Points, in no order, along strands that fork, close into loops and pass close to each other.
Points whose rows are less than 60.3 apart are linked; no others are. Some points are linked to none.
tum: [  5   6  24  -9   1  13   4  -2  31   1  13  -7   7  -9  17 -18  37  11
  37  21]
suda: [ -3  10  14 -17  17  17   0  11  -4  -8  -1  11 -13 -10 -17  19 -35  19
  -7 -27]
zibo: [ -3   5   7  -7   4  -2  13  12  17  -4   4  14  14  -1   4  -9   0  21
   8 -17]
relor: [ 14 -14 -10 -18 -21  19  38 -17 -26  18   8  11  14  -2  17 -16  28  25
  13  45]
keza: [  0  -4  -6   0 -19 -21  19  32  -7  36 -27   2  -1  -8   0   5  39 -16
 -13  -8]
Velo: [-23  15   7 -29  18  -3 -19  37  -8  -1  28 -34 -15  16  16  47 -11 -29
   6  47]
zazit: [ 12   3  50  -6  11 -24  -7  21  -5 -18  34   1  13   4   3   7  14  14
  54   7]
niku: [ -9  26  -8  22 -18 -34   0 -22  12   2 -29   1 -15  18  15 -35  20 -19
  12  14]
govo: [  0  42  10  -1  -3   9 -16 -15  12   9 -25 -37 -23  -8   1  -2  -8 -19
  -5 -14]
Goz: [  3  18  18 -30   8  -1   0  45 -52  33  11 -26  -4  20  -6  40  -7 -13
  -4 -11]
kab: [-16 -14  -7  21 -29  -4   0 -22  22  19 -15  -7 -16   2  15 -20  33 -21
  14  50]
litu: [-11   4  27  -4 -10  -2   7  34  -4  46  -9 -30 -12  -8  -3  29  25 -27
  -8   4]
sedi: [-13   6 -19   8   0  14  -5  -8  -9   8 -38  -7 -23 -12 -19  12 -46  -7
 -28 -34]
keri: [ 33 -42  -2  15 -11   0  -3 -13 -33   4  24  23  16 -38  -6  -1  -2 -17
 -13 -28]
fol: [ 11 -36 -18  43  -3 -26 -24 -24  17 -17  26  16  28  35  16  -5  -1  -8
  -7   8]
ropa: [ -3  19  22  -9  -7 -20  12  26 -18   5 -15  -3  -4   8  -6   4   0  -7
  -6 -16]
Fugis: [-17  29  -6 -10  18   2  28 -14  27 -22 -18  13  15  20   4 -14 -16  39
  -3  -1]
dimuf: [-18  -1  15 -20  -4  -8  46  32 -22   8  -1  16   6  17  -9  17   5  28
   9  14]
Roris: [-12 -31 -17   3  19  13  -9  37  30  -3  10  41  20  18  -5  10  -8  21
 -26 -24]
Lotup: [ -3 -42   2 -15 -10  12  23  20 -37 -11  21  22 -10  -4 -20  34  -8   8
  -6  14]
minep: [ 24  19  24 -12  17   8 -31  14  12 -14  15 -17  -2 -19  11  -1  -7  -2
  17 -35]
mopo: [-27   6 -10   2   7 -11  20  22  19 -17 -25  32   6  35  -3   9 -20  19
  -3  -1]
zekor: [-11 -12 -20  34  -8 -17 -32  -6  33   3 -27 -12  -7  16  18 -24   6 -10
 -11   3]
goza: [ -6   1  45  -7  30   1   1  32   3  37 -14   6   2 -30 -27  32  -1   9
   9 -34]
tob: [-38  18  23   0   9  18  -9  27  30   5 -15 -27 -22  -1  -3  41 -15 -10
   3  15]
zuref: [ 32 -35  15   6  -9  -5  -3  -1 -15   7  39  22  13 -25   1  -4  17 -19
  10 -17]
fomun: [ -2  -3 -40  13   6  -6 -29 -30  19 -29 -15 -10  -9  17  24 -34  -8  17
   2  11]
nafev: [ 17  15   4  19 -12 -38   3 -11   2   8  -7   8  16  -3   1 -28  23 -25
  -8 -34]
tadus: [ -7  -3  29  17   3 -31  53  -1  -3  -7   9  39  16  13   1  16  11   8
  27  23]
dunu: [-23 -17 -37   2   7  26 -20   8  40  23 -26   4   1   4  10 -11  -8  22
 -24  -5]
Mim: [ 17  36  19 -19  15  15  14 -35  10 -12  16  -1  17  -8   4 -32   9  30
  24 -10]
Goda: [-11  15  11  20   2 -21   2   8  40   6 -26   6   6   2  -3  -3   3 -14
 -11 -32]
ril: [ -5  19   5 -26   5  -1  -1   4 -29 -27  21 -21  -2  11   6  11   9  -9
  16  49]
lagev: [-22  24  19  12  -4  -2  28 -17  14 -13   1  -7  -2  19   4   0  21  -3
  37  48]
kefur: [  7 -36 -12   1   5  25 -12 -14  27  -5  14  16   9 -26  -2   0 -26  17
 -10 -13]
Paku: [-20 -11   3 -10  22  21 -18  35 -10 -20  11  -6 -20   7 -18  55 -44   1
   0   9]
Bisuz: [ 25  -1   1  -9  -3  14 -14 -21 -26  -9  16   5   0 -31 -12 -10 -25   4
 -17 -44]
kape: [ -5 -40  22  15  -9 -14  11  32  14   9   8  18   2 -20  -6  24  18 -14
   2   2]
subiz: [-23  26  -2  24   2 -36  16 -13  35 -10 -33   9   8  16  -8 -14  -4  -4
  -6  -5]
Fek: [  7   0 -33  13  15  -2 -21 -31   6 -30   7  -4  21  19   2 -30 -39  32
 -27 -28]
Rebuk: [ 21 -14 -15  24   6 -10 -32 -62  15 -12  24   2  16  16  16 -32  18   0
  21  -3]
namak: [-17   5   9 -23  26  16 -24  50 -24 -13  27 -26 -19  18  -2  55 -29 -10
   6  24]
gata: [ -6 -21 -13 -11   3  23  -1 -14  -7 -22   7  16  -6 -21  -7   9 -36  18
 -10   5]
mose: [-27  -8 -36  17  -6  -6   0  15  42  27 -34   7   2  25  14 -26   8  14
 -27  -1]
vuse: [ 17 -11  12 -21 -11   8  12 -28 -60  -8  30  -7   3 -10 -17  -5   2 -10
  -2  15]
zilis: [  8  32  25  12  10 -13 -37  -2  26 -27   6 -24 -10   0  14  -5  29 -20
  42   4]
rigu: [ -6 -52 -44  21   4   5   3 -17  19  13   1  16  14  27  15 -10 -11  41
 -27  23]
rimas: [  6  46   4 -41  11  -8  -5   4 -56 -12  23 -37  -8  20  -1  11 -15 -21
  -9  21]
kur: [-20   0 -19  -3  -5   2  17 -10 -10  11 -29   3 -16  -5 -13   2 -20   3
 -22  -4]
difet: [ 16  -5  11   6   9  -7  10 -15  29 -13  18  18  28  -1   8 -17   7  14
  12 -10]
lesa: [-19 -31   4   9 -10  12   7 -18  31  -6   5   4  -1 -14   6   6  17  -3
  20  46]
Sinil: [ -6  11  17  37 -18 -30 -23  -8   1 -24  -8 -16 -23  19   1   8  10 -46
  12  16]
mevek: [  3   1  15 -22   1  10 -15  47 -29  19  14 -20  -8   9   3  41   2 -18
  -5   3]
rega: [ -9  15  45  10  12 -23  13 -20   4 -19  15  19   6 -27 -17   5  -8  -2
  10 -25]
nad: [-21  -5 -20  23  23  -6  -1 -26  37 -19  -6  13  18  27  -2  -8 -42  26
 -22  -5]
Nerug: [  0  -5  33 -24   2  15   8  26  24  17  13 -11   2  -9  14   6  28  24
  37  17]
napu: [  1  -8   3 -10  12   5  -6  35  26  -9  14  16  12   8  14   0  -3  28
  19 -13]
kad: [ 20 -33  20   7 -20  -4  10 -23 -16  -1  38  12   9 -19   0  -1  36 -18
  26   4]
zopo: [ 12  21  -6 -17   8   9  17 -38 -22 -47  12   8   0   1  -4 -17 -33  31
   4   6]
mape: [-29  11   9  27 -18 -23  -7  -6  15 -23 -10 -13 -23  22  -2  15   6 -37
  14  45]
zigu: [ -9 -24 -27  22  -5 -23  -6  -7 -15   1 -11  22   2  11 -19   5 -28 -14
 -40 -32]
Zub: [-20 -22  29  -2  10  19 -13  31  -3   4  17 -11 -15 -11 -13  63 -27 -20
  -1  13]
Tuvo: [ 13   1  -6  24  -4 -18   0 -44  30  21   7   3  27  -6   9 -34  42  -7
  -2  -6]
vila: [  9  12 -50  -1   3  -4   1 -32 -10 -12 -13   4  10  28  23 -53 -14  35
  -9  11]
Moted: [ -7  -4 -27  15  -1  22 -12   2  -6  34 -32   2 -21 -22 -20  17 -21 -14
 -38 -39]
sufo: [ 10 -10  -8   9 -15   7 -35 -14  -3   2 -16 -26 -25 -11  10  -1  -4 -17
   0   9]
bofem: [  8   3  11  27  12 -11   4 -43  48 -15  28  18  31  16  13 -17  17  10
  17   4]
bivi: [-14   7   1   4 -29 -15   3  42   3  16 -19 -18 -14  25  12   8  28 -25
   4  29]
nop: [ 21   9 -29  -5  -7  39 -32  25 -12  20  -8 -33 -22  -4   2  11 -14  -8
 -10 -33]
Lav: [  8   5  -4  15 -17 -19 -11  -2 -22  -5 -22  10 -11   3 -10   6 -25 -24
 -26 -25]
nilis: [ -7 -11 -33  21   6 -15 -48 -22  39  -4  -6 -22  -7  13  27 -37  -4  12
  -7   6]
gobug: [-15 -16 -18  20  -1   2  27 -52   6  -6  -4  22  -2  -3   3  -4 -15  11
   6  36]
pigir: [-23  -5 -15  34   6 -20  10 -14  54 -13  -8  17  26  37   6  -4 -18  17
 -15   3]
govuf: [ -9   4  10  -3  22 -11  46 -13   0  -7  -6  37  25 -13 -19   5 -19  26
  -4 -15]
vama: [ 12  45  10 -13   1  14 -12 -10 -16  -2 -12 -37 -12 -13 -13  10 -13 -17
  -5 -22]
lete: [  1  12 -18 -28  -1  11  15  19 -31 -18 -11  11  -2  26   6  -2 -18  28
   0  12]
zubo: [ 14 -28  -5  31 -19 -20  -8  -5  21   2  23  17  14   5  19 -13  39 -15
  20  11]
Dati: [ 15 -29  25 -14  -8   7   6  39 -44   0  29  13   5  -5  -8  31   2   4
   4  11]
beb: [-10  -3  34 -23  13   8  10  39   9  32  -5  -4   1 -13  -2  16  20  34
  19   0]
rup: [  1 -40  29  -2   6   3   9  22  10  31  -2  12  -1 -41 -15  28  13 -13
   1 -18]
nit: [ 23  31  -5   6  -8  -3 -16 -40   7   2  -7 -14   5  -7   3 -49  19  -6
  -1 -29]
molu: [  3  32  13   6   8 -22 -12   1  21 -38   5  -2   4  16   7 -15 -12   8
  28 -14]
lumo: [ -6  -6 -35  -5   3  26 -24  21  27   7 -24 -10 -12  16  14 -14  -9  16
  -8  -3]
tez: [ 36  22   9 -14 -13 -12   4  12 -47  -6   4 -14   6  11   2 -20  13 -11
   5 -15]
Nutuz: [  8 -16  -4  22   7  -5 -32   3  59 -24  22   1  20  12  24 -10  -4   4
   3   3]
Zom: [-15 -22 -13   4 -11   5  13  14  16  21 -26  15  -7 -12  -4  13   0  -3
 -16  -4]
zonun: [-12  22  12 -15  -3   8  10  33 -24  50 -11 -44 -16   9   1  23  15 -27
 -19  10]
Vusoz: [-20  23  -5  39  -7 -34   6 -34  36 -14 -22   5  -8  24  13 -23  -1 -10
  16  15]
metu: [-15 -24 -15  14  13  21 -11  29   3   3 -10  31  -8   4 -20  23 -34  -2
 -26 -30]
bur: [-10  19 -35 -21   2  10  38   6   3  31 -51   6   9   7  -3 -24  11  26
 -24  -2]
kas: [  7 -29  10  20   5 -10 -19  23  21 -11  16  17   2 -11  -1  25 -17  -2
  -4 -26]
beg: [ 14 -21 -26  15   2  -4 -40 -44  -1 -35  22   4  -1  -5  11 -16  17  -7
  28   7]
Dibe: [ 10   7 -17 -18 -14  32   7   9 -50  24 -12 -21 -17  -3 -15  10 -16  -8
 -31  -6]
Dut: [-29  10  26 -22   3   0  26  11 -22   1  -1 -10  -5   5 -15  23 -12  -7
 -13  25]
kifev: [-10 -23 -22  -5  -7  15 -12  -7 -24 -25   4  -1 -21  -2  -7  16 -42  -3
  -8  15]
sud: [ -3 -13 -21  16 -18 -14  -3 -30 -34 -14 -12  -7 -19   5   1 -11 -17 -13
  -6  14]
zized: [-13 -30  -9  29  11 -17 -10   4  55 -11  11  13  22  19  11   3  -9   4
  -5  -6]
savaf: [-31  -4  -9  10  13   3  -6  26  25 -15 -16  28  -3  15  -6  23 -33   7
 -13 -16]
mab: [  5 -30   1  17 -16 -20   7  20  15   7  11  20   6   5  13   6  26  -4
   6   2]
gab: [  3  16  10  24 -12 -36 -18 -15   0 -25   4   0  -9  16   0 -12  27 -45
  28   6]
Volod: [  7 -27 -21  -7  23  18   8  37  -7   4  10  40  29   8  -1   2   2  23
 -21 -34]
duzod: [-20  23  39  -2  16 -27  35  17  10  26 -22  -5   5 -13 -18  20  16   4
  13  -5]
dit: [-18  17  30 -15  22 -15  48  -7 -18  -6  -8  21   5 -14 -30  16 -26  18
  -5 -14]
zab: [ 19  10  32 -17  -2  14 -25   9 -14  11  34 -31   0 -22   1   7  18 -24
  18  -8]
Nef: [ -4 -11   3  13 -12  11 -25  18  -2 -11   1  -8 -17   1   7  17  -9 -16
   1   7]
suso: [-20  27  -3 -38  17  -7 -13  20 -13 -24  27 -32  -8  20  21  26   0 -17
   6  64]
pokar: [-14  27  16  -8  -3  -3  40   0  22   4  -9  -2   2   9   8  -9  22  16
  24  43]
kon: [ 18   9   3  13 -18 -33   7  15  -2  32 -21   2   4 -10  -1  -8  37 -30
 -14 -27]
Pepi: [-16  26  21 -16   5   0  30 -13 -25 -11  -4   0  -3  -7 -15   5 -20  12
  -5   3]
vero: [ -4  15  -9  10 -16 -23  13  21 -23  13 -34  10  -8  19 -17  16  -3 -21
 -23 -23]
Sis: [ 17   7 -29   5 -16  31 -43  24   1  34 -16 -50 -29  -5  18   4   2 -20
 -10  -7]
tisum: [  2   4 -35  -7   2  51 -35  28  15  13 -19 -17 -24   0   8   7 -16   8
  -4 -24]
mov: [ 26  -5  -7   6 -10   1 -30 -13 -18 -21  18   3  -7 -11   1 -11 -16 -16
  -4 -28]
tozap: [ 17  27  -3 -15  20  16  12 -43   5 -33  15   7  13 -11   2 -27 -20  31
  17   2]
dof: [-16  13  27  -3   1  14  23 -30  13  13 -11 -16  -2 -42 -18  -1  13  -3
   4   2]
faz: [ 16  10  53   1  21 -22  -2  -3   5 -13  17   6   9 -28 -13   6  -8  -1
  19 -43]
vozam: [ 16  -4  -4   0 -23  -8  21 -36 -44  18  -1   0   1 -22 -17 -26  20 -14
 -10  -5]
seki: [ -2  16 -25 -23   4  28 -23   7  13 -10 -18 -15 -10  -1  14 -12 -15  17
   8  14]
pusun: [ 13 -17  34 -23  -8   4  -6  36 -36  28  32 -12   5  -9  -2  34  14 -18
   4   0]
nifug: [ 18  -9   0  29 -12 -10   0 -33  25   9  14  12  11   3  18 -21  51  -8
  30  13]
rulod: [  0  10  21  14 -11 -22  21 -24  -5   0   1   8   6  -1 -10  -6  28 -11
  18  12]
kubu: [  8 -29   9   7 -19  -2   2 -17 -15  -9  29   3   0  -2   1   4  34 -18
  32  34]
lum: [ 14 -17 -33   7   6   0 -12 -10  18 -16  18   8  26  27  10 -21 -17  36
 -19  -7]
leno: [ -1   9  16 -26  10  13  -3  18 -17 -15  17 -17  -4   0   6   3   5   3
  20  14]
lig: [  2  -6   6  26   2 -34  41 -17  13  -4   8  38  40  19   2   6   3   8
   0   8]
mupu: [-24  -5  27 -24  12   5  29  50  -8  25  -6  -1  -2   7 -14  34  12  23
   7  22]
ranal: [-11   7 -15   3 -26  -8  -9  19  -6   9 -18 -23 -25  20  18   1  14 -22
 -11  40]
mozil: [  3  -2 -14   4  -8  -5  -9 -28 -38 -38   6   3 -12  -2 -11  -6 -27 -11
   2  21]
lod: [ 28 -15 -14 -10  -4  15  -3 -36  -4  -5  18   6  18 -16  17 -39  10  13
   9  -2]
gad: [ 24  12 -21 -34   2  25  12 -23 -41 -31  15  -2   5  -2  -1 -16 -17  25
   7  12]
fazin: [ 14  18 -24  -6 -28 -15   6   1 -35  12 -31  -9 -13  25   7 -31   5  -4
 -20  -1]
mizav: [ 11 -17 -12 -19  12  20   2  24 -28  -7  10  37  10   5 -10  11 -25  27
 -13 -35]
zamum: [ -9 -30 -32   8  10   9  -2  35  27  38 -26  23  10  -6  -2   4  18  -2
 -26 -16]
vafu: [ 25   6   6 -25 -20  14   6  22 -53  43   9 -25  -3 -16  -4   2  21 -20
 -14 -15]
mipo: [-26  16 -13   8  -3  16  -1  35  27  34 -42 -10 -20   4   2  21  -3  -9
  -7  -6]
Pag: [  9 -19  18  14   4   6 -30 -16  21 -20  25   8  -3 -25   3  -1   6  -9
  23  -3]
Pefop: [ -4   4  18  28  -3 -21  -5 -32  -2 -20   8  18  -1 -17 -22   1 -18 -23
  -2 -21]
fisu: [ 21  34  -6 -10 -25 -14  -2   3 -42  -2 -19 -21  -8  16   1 -21   1 -22
  -7 -11]
nasu: [-19  -7   3  19  -6  -5  10 -11  37  -1  -9   9  -7  -9   6  -7   7  -3
  10  19]
nev: [  7 -12  10   1  -9  16  -8   3  42  28  -5 -12   3 -50   8  -9  27  -8
  -1 -21]
kere: [ -3 -22   3   8  10 -15  26 -19   8  -9   1  40  23 -15 -16  10 -20   0
 -22 -23]
Zorus: [-11 -38  14  13 -13  15 -21 -17   6  11  10 -10 -22 -28  -9  14   8 -29
   0  20]
Zon: [-18  -4 -17  12  18   0 -14 -23  31 -41   3  14  -1   7 -11   0 -50  16
  -4  -2]
kovel: [ 11 -25  21  29  -1 -25 -24  10  27 -26  24  22   7   2   1  10  -8 -18
  -8 -32]
nepi: [  0  14  14  19   8 -35   5  -7  30   9  -7   7  25 -10 -15 -16  12 -14
 -21 -40]
didir: [-15  31  24 -33  22  24  10   1 -10 -13  -1 -17  -6  -4 -15  16 -28  20
   3   0]
Dur: [ 23  21  30  -4 -10 -25  -8  23 -13 -11  11 -12   7  12  11 -12  19  -4
  25 -22]
miz: [ -4  14 -21  -2  10 -10 -20 -23   3 -35   3  11   4  12  -7 -12 -44   9
 -16 -17]
pep: [ 24  -5   0  29   8  -1 -19 -51  27 -16  32  12  38  20  20 -29  20  18
  10   3]
niro: [ -1  21 -30   9   8 -22 -24 -16   8 -38 -10  -4  -4  29  11 -21 -28   5
  -5  -3]
luk: [  9 -19  -6   9 -21 -22  20 -20 -34   5  -4  17   4 -13 -17  -2  12 -16
 -11  -4]
fumo: [ -2  -7  20  35  -4 -36  -5  -4  13 -34  10  27   1   5  -7  12 -20 -23
   8 -15]
lipur: [  5  14 -35   9  11   2 -19 -33  21 -39   4  -1   2  13  27 -28  -7  24
  26  23]
nefog: [ 25  12 -20 -35 -10  21  15  -6 -34 -10   0   7   4   0   4 -27  -9  38
 -10 -19]
Gof: [ 15 -16  -8  32   1 -26 -39  -3  36 -30  27   1  24  26  23 -16  13   1
  11  -6]
mures: [  2   2  38  -2  27 -14  -5  16   6  16   3  12   8 -30 -14  19  -3   5
   4 -58]
Faf: [ 21  21 -33 -24  -4   6   9 -14 -13 -11  -3  -1  11  19  21 -46   1  36
  -8  -9]
Bon: [ 12 -43 -44  16   2   0  -4 -17  -1   9   6  16  17  24  17 -24 -18  25
 -31   2]
nosa: [ -9  29   2  14  -4  -1 -23   1  29 -16 -22 -24 -22   3  -2   2 -12 -15
   7 -10]
fave: [ 29  -2  26 -16   2  18  -6   1 -32   6  23  -9   0 -38 -16  11  -1  -5
  -8 -35]
muvib: [ -2 -24 -12  10  12 -16  15  -5 -12  -1  -4  32   8 -13 -30   9 -24  -9
 -33 -37]
miv: [-10  50  14 -22  16  20   4  26 -12  42  -5 -55 -16   4  -2  30   0 -23
  -9  -8]
bedug: [-10  -6 -24  23 -13 -26  -2   8  33   9 -17   5   0  28  23 -21  10  -1
  -5   4]
kuduf: [-14  25  29 -12   8  -5  52  -5   8  21 -24   0   6 -11 -11  -4  22  16
   6  20]
pog: [ -2  12 -32  -6  -6 -17  37 -23  -5  28 -36   7  10   5   2 -40  11  21
 -18   6]
Tutal: [-15  23 -15 -25  -8  23  30  19 -19  30 -44  -7  -9   9 -13  -3   9  10
 -27   3]
buzud: [  6 -22 -45  -9  -2   6  20  24 -40  23 -10  39  10   7 -15  -1  -3   9
 -34 -24]
Vel: [-37  18  31 -14  11  -8  25  11   0  22 -16 -17 -12  -2 -16  28   3 -10
 -10  14]
Zufi: [ 15  24  20 -12  12 -37  35   8 -17   1  -2  24  21   8  -8 -10   4  27
   7 -37]
naz: [-18 -14 -12  22  -9  -9 -16 -37  -7  -5 -15 -16 -25  -6  -4 -10  -3 -15
   4  24]
vug: [-24 -36  15   1  -4  11   1  37 -12  10  -3   8 -17  -5 -18  60 -14 -18
 -15  15]
vikad: [ -1 -10 -22  -3 -14  35 -31   3   1  31 -10 -42 -29 -14  14   5   1 -21
  -6  13]
kem: [ 16 -14   9   1   0   1 -24  43  17   0  13  10   3   3  11  13  -2   2
   7 -26]
fazon: [  9 -36 -28  20  -3  -2 -25 -23  -8 -35  22  12  -7   6  14  -9 -10  -3
  17  28]
mip: [ -7  43  29 -11  18  14  -1  21 -10  18 -15 -30 -14  -1 -11  22  -9  -6
   0 -24]
lotaz: [ 16  10 -16  -6  -7   8  -5 -31 -15 -13   3 -10  -3  -6   7 -27  16   6
  18  17]
lizul: [  2   2  -5 -42   7  46  10  16 -51  19   9 -19 -11 -11 -16  29 -19  -1
 -25   0]
Nata: [  7  18  16 -38  11  35  21 -19 -12  -2  19 -24   7 -16   1 -12  15  35
  19  28]
doka: [  6 -20  -5  33   4 -26  22 -36  25   8  12  33  39   2   2  -7   8   2
 -13   3]
gula: [ 13 -23   5  -3  -2  11   4  24  11  43 -14   0   7 -41  -3  11  23  -6
 -14 -22]
Mil: [ -5 -30 -19  34   2 -14  14 -51   6  10   1  22  20   1   2 -11  -9   7
 -20  10]
dovab: [ 27  -1 -29   4   0  28 -41   8 -18  12   0 -19 -16  -6  -3  13 -35 -14
 -18 -51]
Zota: [ 10 -15   9 -41  -4  29  17   2 -53   9  29 -13   0 -16  -8  18 -10  -4
  -7  23]
tuzim: [-11 -14 -39  14   6  19 -19  19  12  46 -39   7  -9  -7  -8   6   0 -10
 -41 -31]
zet: [  7 -42 -10   7 -17  -4  17 -24 -36  13   5  21  -3 -28 -16   6 -10  -8
 -23  -6]
Gim: [  7 -21  -3  -2   0  13   2  27  39 -13  19  12   1   2  23  -1   9  23
  27  24]
Bogi: [ -9 -21  15 -16 -15  25   9 -14 -13   9  17 -18  -9 -33 -13  17   9 -25
 -11  28]
basus: [  1 -37  26  16  -7  11 -17  -7  12  -6  28   4  -2 -33 -13  15  12 -27
  18   7]
gara: [ -5  21 -10  19 -21 -11  -1 -38  11   5 -12 -11 -16  14  12 -32  46 -15
  26  35]
nav: [-18 -11 -10  -2  33  14   7  50  39  13  -7  32  19  28  -1   5   3  34
 -11 -20]
sef: [ 19  22 -31  -6  -4  14 -12  19 -28  18 -19   8 -14  10  -3 -16 -15   1
 -34 -45]
sinam: [-18 -21  11   0  27  -8  26  30  18  18 -11  33  11 -16 -23  20  -2  10
  -4 -22]
gemi: [ 24  50   7 -19   6   8  -1 -27   2  -8   1 -14  14 -13  10 -41  17  10
  11 -25]
lib: [ 11  25  21   2  -4 -18 -24 -11   0 -28  10 -14  -8  12  -1  -9  33 -30
  38   8]
Sekar: [ -7   4  10   0 -18  -9  25  35  -1  23 -11   0  -1  11  11   2  30  -6
   7  23]
Zusa: [  4   2 -32  -6 -18  -9  23 -16 -31  17 -23  -2  -2   7   4 -30   9  10
 -16  13]
bika: [  7  17 -32 -17   7  15 -18  -1   8 -43  -6  -4  -3   8  14 -11 -15  27
  11  15]
tasof: [-12  34 -15 -24 -11  22  11  33 -28  46 -32 -32 -12  23  -2  13   8 -14
 -25   8]
Ker: [-17  30 -24 -12  15   5  24  11   7 -15 -22  25   0  31  -5 -16 -27  35
  -3 -13]
dab: [ -1   6 -16  -9  -8  14 -19 -13   5 -14   1 -22 -15  -1  13 -17  19  -5
  22  46]
bibe: [-18  32  26   6   1  -2 -20  -2  34 -10 -12 -36 -14  -1   9  -3  29 -22
  24  27]
bazel: [ 14 -14  31   5  25  14 -13 -21  33 -23  38  11  10 -27   7  -6  10  15
  45   4]
loba: [ -3  17 -26  -4  19   5  17 -10  37 -28  -1  19  18  34  18 -20 -18  51
   0  13]
dar: [-15 -36  17 -11  -9  21  17   9 -24  13   9   2 -12 -15 -16  37 -11 -15
 -18  28]
gup: [  1  27  -8  15 -10 -23 -13 -61   0  -1 -18 -14  -8  -4  -4 -51   8 -15
   5 -10]
muni: [ 20 -11 -27 -18 -12  23  21 -26  -6  13   6   5  11 -16  20 -31  12  36
   4  21]
gileg: [-14 -21 -10   4  17  16 -19 -17  55 -29  11   9   6  -8   1   3 -31  23
   3   3]
Nen: [ -2   5 -15  -3 -26  -7 -17  -3 -13  -3 -10 -25 -24  21  16 -20  29 -16
   6  55]
dap: [  2  -4   7  15 -12  -9   1 -16  30  29 -18 -12   6 -40  -4 -16  27 -19
  -6 -16]
Zasop: [ 12  17  40 -28  11   6   2   1 -31   0  21 -27   5 -13  -4  -1  12   5
  17   0]
Sofu: [-17  31  32  -8  10 -31  20  39  -8  30 -31   3  -1   6 -16  15  14   9
   2 -23]
dav: [ 10   5  35   4  12   4 -33  13  33 -18  21 -14  -2 -26   6  11   1   2
  31 -16]
Tedip: [-11  38   8 -35  11  -3   5 -18 -36 -17  14 -35  -7  15  -4  -1   5 -21
   0  44]
pepas: [  1 -14 -10 -14   8  32  -6  24 -12   2   3  18  -5  -9 -17  24 -28  16
 -12 -37]
Puv: [ -6  -7  -8  17  -7  -6   4 -27  31  16 -11   1   4 -13   1 -25  20  -2
   0   0]
saleb: [-15   3 -27  -8  10   5  16  19  25 -30  -8  25   7  34  14   3 -16  35
  14  24]
mitum: [ -5 -35   5   2  -6  20 -18   9  35 -13  12   3 -11 -12  12   8  11   5
  26  40]
Gaf: [ 21  -3  -8 -30 -14  16  26   3 -38   4  12   5  12  -4   2 -11  17  21
 -10  -1]
dedub: [ -5  35  20 -30   8 -13   3  17 -53  13  22 -30   2  17   2  21  -9 -29
  -2  12]
pavag: [ 25  14  18  -7   5  16 -43  -2  -6 -17  19 -37 -18 -18  -1   9  10 -21
  19 -12]
Dib: [ 25  15  46 -27   8   1   3  12 -46  24  22 -25   8 -25 -14  10  11   5
  10 -29]
kuf: [  2  -6   9   6 -11 -27  46  14 -25  -3   4  31  10  12  -9   8   1   4
   7   8]
gutiz: [-25  27  15   1  -4 -11  -1  -3  12 -10 -12 -33  -9  19   2  -3  24 -24
  17  50]
zava: [ 20 -30 -27  12  -5  11 -49  -4  -6  -1   9   0 -11  -6   6  -4 -30  -8
 -24 -33]
Legit: [  4   0   2 -38  -7  17  47   3 -39  19   7  -2  15  -3   4 -15  27  27
  -6  29]
Tor: [ 11  -2  20   4  21  18  11 -18  39 -10  23  16  19 -13  21  -7  25  33
  49  19]
vonu: [ -2   3  42   4  -2 -27   6  26 -15  19   1 -10  -2  -7  -7  27  12 -28
   4  -3]
Pasam: [-17 -10   5  -3  36   5  11  47  34  19 -13  35  14   0 -19  14  -7  29
   1 -23]
Kel: [-17  28  15  10   5   9 -22  23  26  -8 -29 -16 -23   1  -4  23 -27 -12
  -2 -17]
kato: [ 12  -7  -9 -14 -25   1   2 -26 -65   5  10 -16 -11  -7 -13 -13   5 -19
 -16  14]
sok: [ 11 -32  -9  13 -18  -5   4 -13 -13 -16  18  18   1  13  14   0  10  -5
  19  40]
sovun: [ -4 -27 -14  14 -13   7  -7   5  -8 -11  -2   7 -16  -4 -10  26 -25 -21
 -15  12]
Nunes: [ 17 -10 -21 -10 -26  13  -9  -5 -68   9   1 -20 -16  -9 -11  11 -19 -23
 -26   4]

A piece is two or more points that can be reached from each other along the links. Count, over all rows, the pieces, the separate loops (a circle has one, a figure eight two, a Y none), the forks (points with three links) and the tips (points with one).
pieces => 5
loops => 11
forks => 22
tips => 10

A fork is a point with three links, a tip a point with one. Leave the first point through the second and follow the links. Name the first fork or tip that comes.
bazel, Tor => gobug
kubu, sok => napu
kem, kas => goza
gara, niku => nefog
zonun, tasof => Dur
zubo, mab => Puv
Lotup, Dati => ril
gobug, Mil => Pag
ril, Tedip => dar
keza, kon => kab

A tip is a point with one link. Name the tips that can be reached along the links from each point below, in the order of the rows.
lizul => goza
vama => tob, Dur, sinam
bazel => fol, rigu, gobug
niku => kab, vila, gup
